Each row is a point on a tangle of strands that fork, close into loops and nearly touch. The rows are in no order.
In the rows, zero is written as 128.
Points whose rows are less than 88.1 apart are linked; no others are. Some points are linked to none.
K346: [117 138  34 126 138  83 149 122 121  87 123  72 183 132 126 131 109 128
 146 178 112  97]
K271: [115 174  59 122 137 104 128  58 135 101 120  49  89 132  89 115 146 108
 131 124 159 116]
K661: [129 154 104 134 108  89 154 163 139 115 139  41 128 156 107 149 142  90
 134 141 116  72]
K197: [151 137 187 174 120 111 105 144 138 161 114 142  82 101 144 120 173 125
 128 131 132 167]
K255: [114 121  66  91 134 139 112 111  75 122 156 167 183 141 132 134  62 139
 181 111 108 125]
K950: [136 150 127 123 110 110 111 117 147  98 124 135 162  94 111  88 149 145
 154 138  94 144]
K836: [106 130  87  83 134 159 131  96 111 102 159 150 170 140 152 125  62 170
 167 115 137 127]
K668: [163 140 128 154  92 106 106 148 165  97 118 139 157  97 113 102 159 120
 140 145  78 131]
K782: [121 162  49 128 125  96 145 101 137  94 112  60 163 104 109 110 120 129
 151 173 116 114]
K280: [104 114  34 103 149 104 170 112 108  82 114 105 207 133 130 125  91 142
 145 159 122 105]
K16: [139 121 117 161 133 125 133 157 107  98 122 186 207 111 107 141 108 129
 129 110  46 130]
K990: [138 137 195 182 143 118 114 145 119 159 105 143 106  85 147 124 140 150
 120 105 140 173]
K768: [111 146 115  98  79 144 112  92 108 147 179  97  66 174 160 152 129  99
  95 134 142 112]
K458: [125 142 157 128 104 141  81 143  99 134 188 137 152 161 130 130 150  82
 150 132  88 126]
K222: [136 153  79 130 117  85 128 153 110 117 159  57 147 155 119 133 134  92
 155 170 111  85]
K921: [111 156 122  86  69 144  83  95  92 146 196 134  99 161 184 145 122 107
 110 135 125 122]
K473: [113 100 143 104 167 166 195 134 166 109  92 146 120 140 120 136 105 175
 125 124 154 139]
K757: [ 93 134  94  82 123 159 136  76 120 104 152 138 129 146 154 126  88 162
 143 126 151 131]
K93: [155 164 113 152  97 114 122 168 189 130 135  95 118 123 109 135 133  93
 166 180 110 123]
K198: [132 144 109 138  98 138  72 151 119 152 184 147 139 158 138 151 109  84
 184 172 111 129]
K342: [121 112 146 120 205 131 143 135 146 154  55 151 121  89 122 119 130 155
  74  88 205 138]
K560: [123  99 222 147 148 119 125 145  89 149 100 112 109 127 140 122 190 107
  76  74 150 141]
K707: [120  79 164 119 181 164 201 143 157 129  75 166 106 130 128 149 104 188
  97 102 183 148]
K989: [114  92 131 111 206 144 169 131 163 143  67 165 103 116 117 133 119 164
  82 107 202 139]
K510: [114  72 109 111 133 154 157 170 108 121 143 153 192 191 133 157  91 108
 154 129 109 111]
K288: [115 108 155  93  95 145 144  88  80 106 139 118  78 158 112 105 190 119
  89 108 162  98]
K420: [181 115 156 182  91  98  93 144 187 110 100 149 135 105 135  93 154 126
 147 136  82 129]
K400: [113 114 169  88 117 121 138 102 101  91 123 105 113 141 108  95 187 123
 109  99 137 115]
K881: [115  84 185 112 149 141 163 125 104 136  94 145 102 141 119 124 167 145
  77  90 181 134]
K937: [148 137 153 144 139 149 140 191 190 130 104 103 131 126 114 154 131 116
 119 154  78 131]
K963: [133 174 106 131 120  92 152 149 158 111 116  44  97 133  79 122 165  82
 117 115 116  69]
K528: [ 98 100 122 102 110 171 170 126 117  99 133 120 140 178 127 134 124 128
 136 141 156 108]
K11: [119 106 158  91 114 130 127  81  92 140 153 125  61 149 139 121 169 114
  75 105 162 111]
K523: [161 131 152 149 128 121  90 116 106 104 154 184 150  94 139  94 101 193
 170 111 132 164]
K976: [124  76 105 105 107 174 159 171  92 123 145 130 165 208 137 156 109 105
 150 151 141  89]
K300: [112 132  57 117 139 120 157 135 149 101 122 125 197 108 120 132  91 140
 158 161 104 128]
K117: [125 105 171 147 156 127 123 120 128 204 143 160  84  90 156 148 104 161
  95 109 161 177]
K320: [131 121 191 173 167 137 133 151 127 165 112 159 107 102 149 149 102 171
 119 115 145 177]
K175: [114 137  98  88 111 102 151 106 124  48 102  98 188  85  99  96 158 141
  94 122  94  91]
K548: [134 111 145 122 114 143 131 117 145 193 184 119  32 174 129 162 131  90
  62 134 142 111]
K80: [128 155  73 130 124 118 136 113 174 107 119 132 168  99 120 108 103 146
 174 168 115 140]
K998: [141 115 180 194 160 149 136 167 132 152  31 118 141  63 137 121 150 147
  96 100 109 123]
K350: [148 120 162 171 134 121 109 118 128 189 158 168  81  78 159 143 103 177
 134 124 165 183]
K58: [114 123 111  98 125  96 140 115 102  57 120 143 215  99 102 100 152 151
 108  96  76 109]
K278: [122  91 147 112 156 136 129 104 130 215 151 160  73 117 151 144  96 166
  69 110 171 151]
K174: [128 135 146 124 187 120 120 134 143 150  56 134 117  71 116 106 156 145
  90  89 173 136]
K689: [118  85 106 120 151 145 157 162 115 113 140 163 211 155 115 161  77 123
 147 112  83 131]
K733: [118  95 118  95 131 152 145  85 148 201 158 152  53 146 144 143  96 144
  62 129 162 130]
K551: [108 123 128 104 135 142 122 131 117 105 156 143 182 153 126 128 106 125
 153 124 104 125]
K722: [141 152 109 124  86 120  67 138  94 139 185 116 137 162 133 124 136  73
 177 153 101 119]
K763: [115 157 123 102 140 115 115  69 128 119 130 123  93  95 113  99 141 147
 134 128 141 150]
K196: [133 183  83 137 157 108 140 124 171 124 108  61  80 135  74 130 138  89
 117 131 143  94]
K60: [170 124 164 183 103 100  97 135 154 124 103 163 134  98 143  86 141 156
 161 122 111 154]
K76: [162 124 163 178 141 154 130 175 188 139  69 128 116  94 120 140 147 144
 116 150  76 135]
K606: [136 142 149 125 132 115 108 112 121 112 136 152 139  92 129  90 131 177
 156 120 124 164]
K24: [128 183  56 147 139  86 134 106 145 121 114  26  90 148  86 131 146  95
 135 125 157  97]
K211: [120 112 111 115 125 153 146  98 150 185 163 131  40 173 124 159 110  98
  63 144 173 106]
K978: [128 115 192 104 150 111 127 127 107 124  92 102 107 116 116 103 185 115
  88  86 142 126]
K795: [166 142 153 167 125  98  97 128 180 168 120 152  48  94 118 119 162 109
 134 138 155 161]
K616: [139 150 135 139 125 144 139 172 191 129 127 120 139 123 114 144 115 114
 155 169 101 141]
K235: [116 138 140  93 132 115 102  69 106 156 159 127  57 108 136 116 167 119
  94 113 148 136]
K90: [109 106 128  80  83 176 139  86  85 120 157 167 103 160 171 128 102 180
 102 107 167 125]
K403: [132 143  74 111 121  93 101 132  75 121 165  73 154 176 134 136 120  90
 164 168 109  85]
K492: [112 179  95 116 121 113 115  80 133 119 143  75  87 123 103 117 146  96
 138 145 140 125]
K377: [125 136 165 167 170 128 111 139 125 158  45 132 133  53 126 114 151 133
  83  59 174 147]
K888: [154 126 107 154  99 121  92 154 146 136 157 177 161 149 125 132  99  96
 198 154  96 146]
K709: [124 133 161 117 123 129 115 122 141 177 182 119  48 138 126 158 152  97
  88 132 136 127]
K791: [143 162 161 112 136 100 104 108 128 137 126 110  78  94 106  98 191 108
 116 116 131 139]
K625: [147 141 176 155 116 131  86 143 101 126 167 167 160 144 128 118 147 118
 152 122  77 151]
K218: [138 138 184 146 135 114 101 138 135 167 159 133  73 117 132 142 165 106
 114 140 119 155]
K30: [119 165 106 113 120 117  93  50 116 152 162 134  60  96 129 105 141 133
 125 140 148 147]
K511: [156 137 126 169 118 142 115 173 187 136 137 167 160 133 123 142  94 124
 179 169 100 154]
K948: [127 123 183 161 171 143 131 149 116 148  28 110 147  63 127 111 154 148
  88  68 138 130]
K550: [120 110  67 107 144 133 135 142 103 115 147 160 200 131 123 147  68 130
 182 129  94 139]
K50: [122  78 197 145 173 159 191 161 130 127  69 152 123 137 136 147 112 183
  95  94 159 149]
K417: [165 143  95 162  83 105 117 151 218 109 107 123 128 106 119 114 130 106
 164 176 101 119]
K527: [108 146 109  83  90 146  83 113  80 131 183 134 132 179 175 143 108  92
 137 130 127 112]
K922: [116 104  90 107  92 176 161 141  84 117 138 109 124 202 146 150 117 128
 142 167 173  95]
K586: [114 155  80 109 120 102 147 103 143  83 108  97 176  93 103 102 133 130
 126 146 101 112]
K393: [114 103 216 164 161 137 148 154 101 143  76 123 131 119 148 133 148 139
  85  75 144 147]
K572: [ 94 115 118  85 101 161 148  80 106  97 136 120 121 161 133 120 126 142
 129 125 161 114]
K772: [152 130 153 167 126 108 100 118 169 182 130 177  64  94 147 129 130 146
 139 149 158 177]
K954: [110  88 209 160 163 143 166 147  93 143  82 142 129 116 152 138 113 164
  90  63 177 155]
K820: [102  98 141 103 134 172 190 126 141 105 116 138 120 159 114 135 124 149
 127 134 160 127]
K797: [110 156 102 113 123 132 119 108 134 123 156  94 119 132 127 127 120 116
 155 159 129 124]
K463: [123 132  91 106 117 127 109 147  93 126 168  89 138 197 157 147 105  88
 159 159 122  91]
K533: [122 107  92 130 145 123 151 156 105  95 118 176 225 112 105 161  84 138
 135 101  60 130]
K542: [113 125  94  91 112 135  90 133  71 133 165 129 158 176 152 139 103  91
 162 129 106 109]
K481: [118 137 119 109  69 147 117 131  98 142 182  86  85 197 169 165 122  83
 117 144 149  88]
K677: [142 132 156 159 131 129 119 161 118 113 134 164 192 133 117 124 134 122
 131 117  52 134]
K675: [108 100 102 103 134 112 160 131 109  70 125 159 230 123 107 130 117 141
 115 101  84 112]
K537: [177 116 156 180 112  97  87 128 114 105 135 195 155 113 144  84 116 157
 169 106 106 151]
K217: [166 115 160 190 145 147 126 164 162 140  36 136 133  66 139 119 144 166
 124 121  96 132]
K558: [119 150 112 114 107 133 121 132 116 132 171  73 105 175 141 150 122  87
 148 155 137 103]
K648: [154 138  72 155  98 109 125 144 191  93 102 136 170  87 115 115 118 126
 167 174 100 120]

A fork is a point with three links, a tip a point with one. Leave the first point through the second and follow the links. Name the first fork or tip that comes.
K271; K24 => K463
K677; K625 => K616
K511; K888 => K533
K76; K217 => K707
K50; K954 => K763
K463; K403 => K558

How many points has the smallest loop of links through each point below? Write 0 if it is on no loop.
K16 => 22
K527 => 7
K222 => 11
K772 => 7
K218 => 10
K174 => 27
K255 => 10
K668 => 7

Name the points in between on the shortest way along the links from the first point to the second, in order.
K782; K757 => K586, K175, K58, K675, K533, K689, K550, K255, K836
K677; K989 => K16, K533, K689, K510, K976, K922, K528, K820, K473, K707
K820; K648 => K473, K707, K989, K342, K174, K377, K948, K998, K217, K76, K937, K616, K93, K417
K963; K768 => K661, K222, K403, K463, K558, K481
K377; K978 => K174, K342, K989, K707, K50, K954, K393, K560
K689; K93 => K533, K16, K677, K625, K458, K722, K198, K888, K511, K616
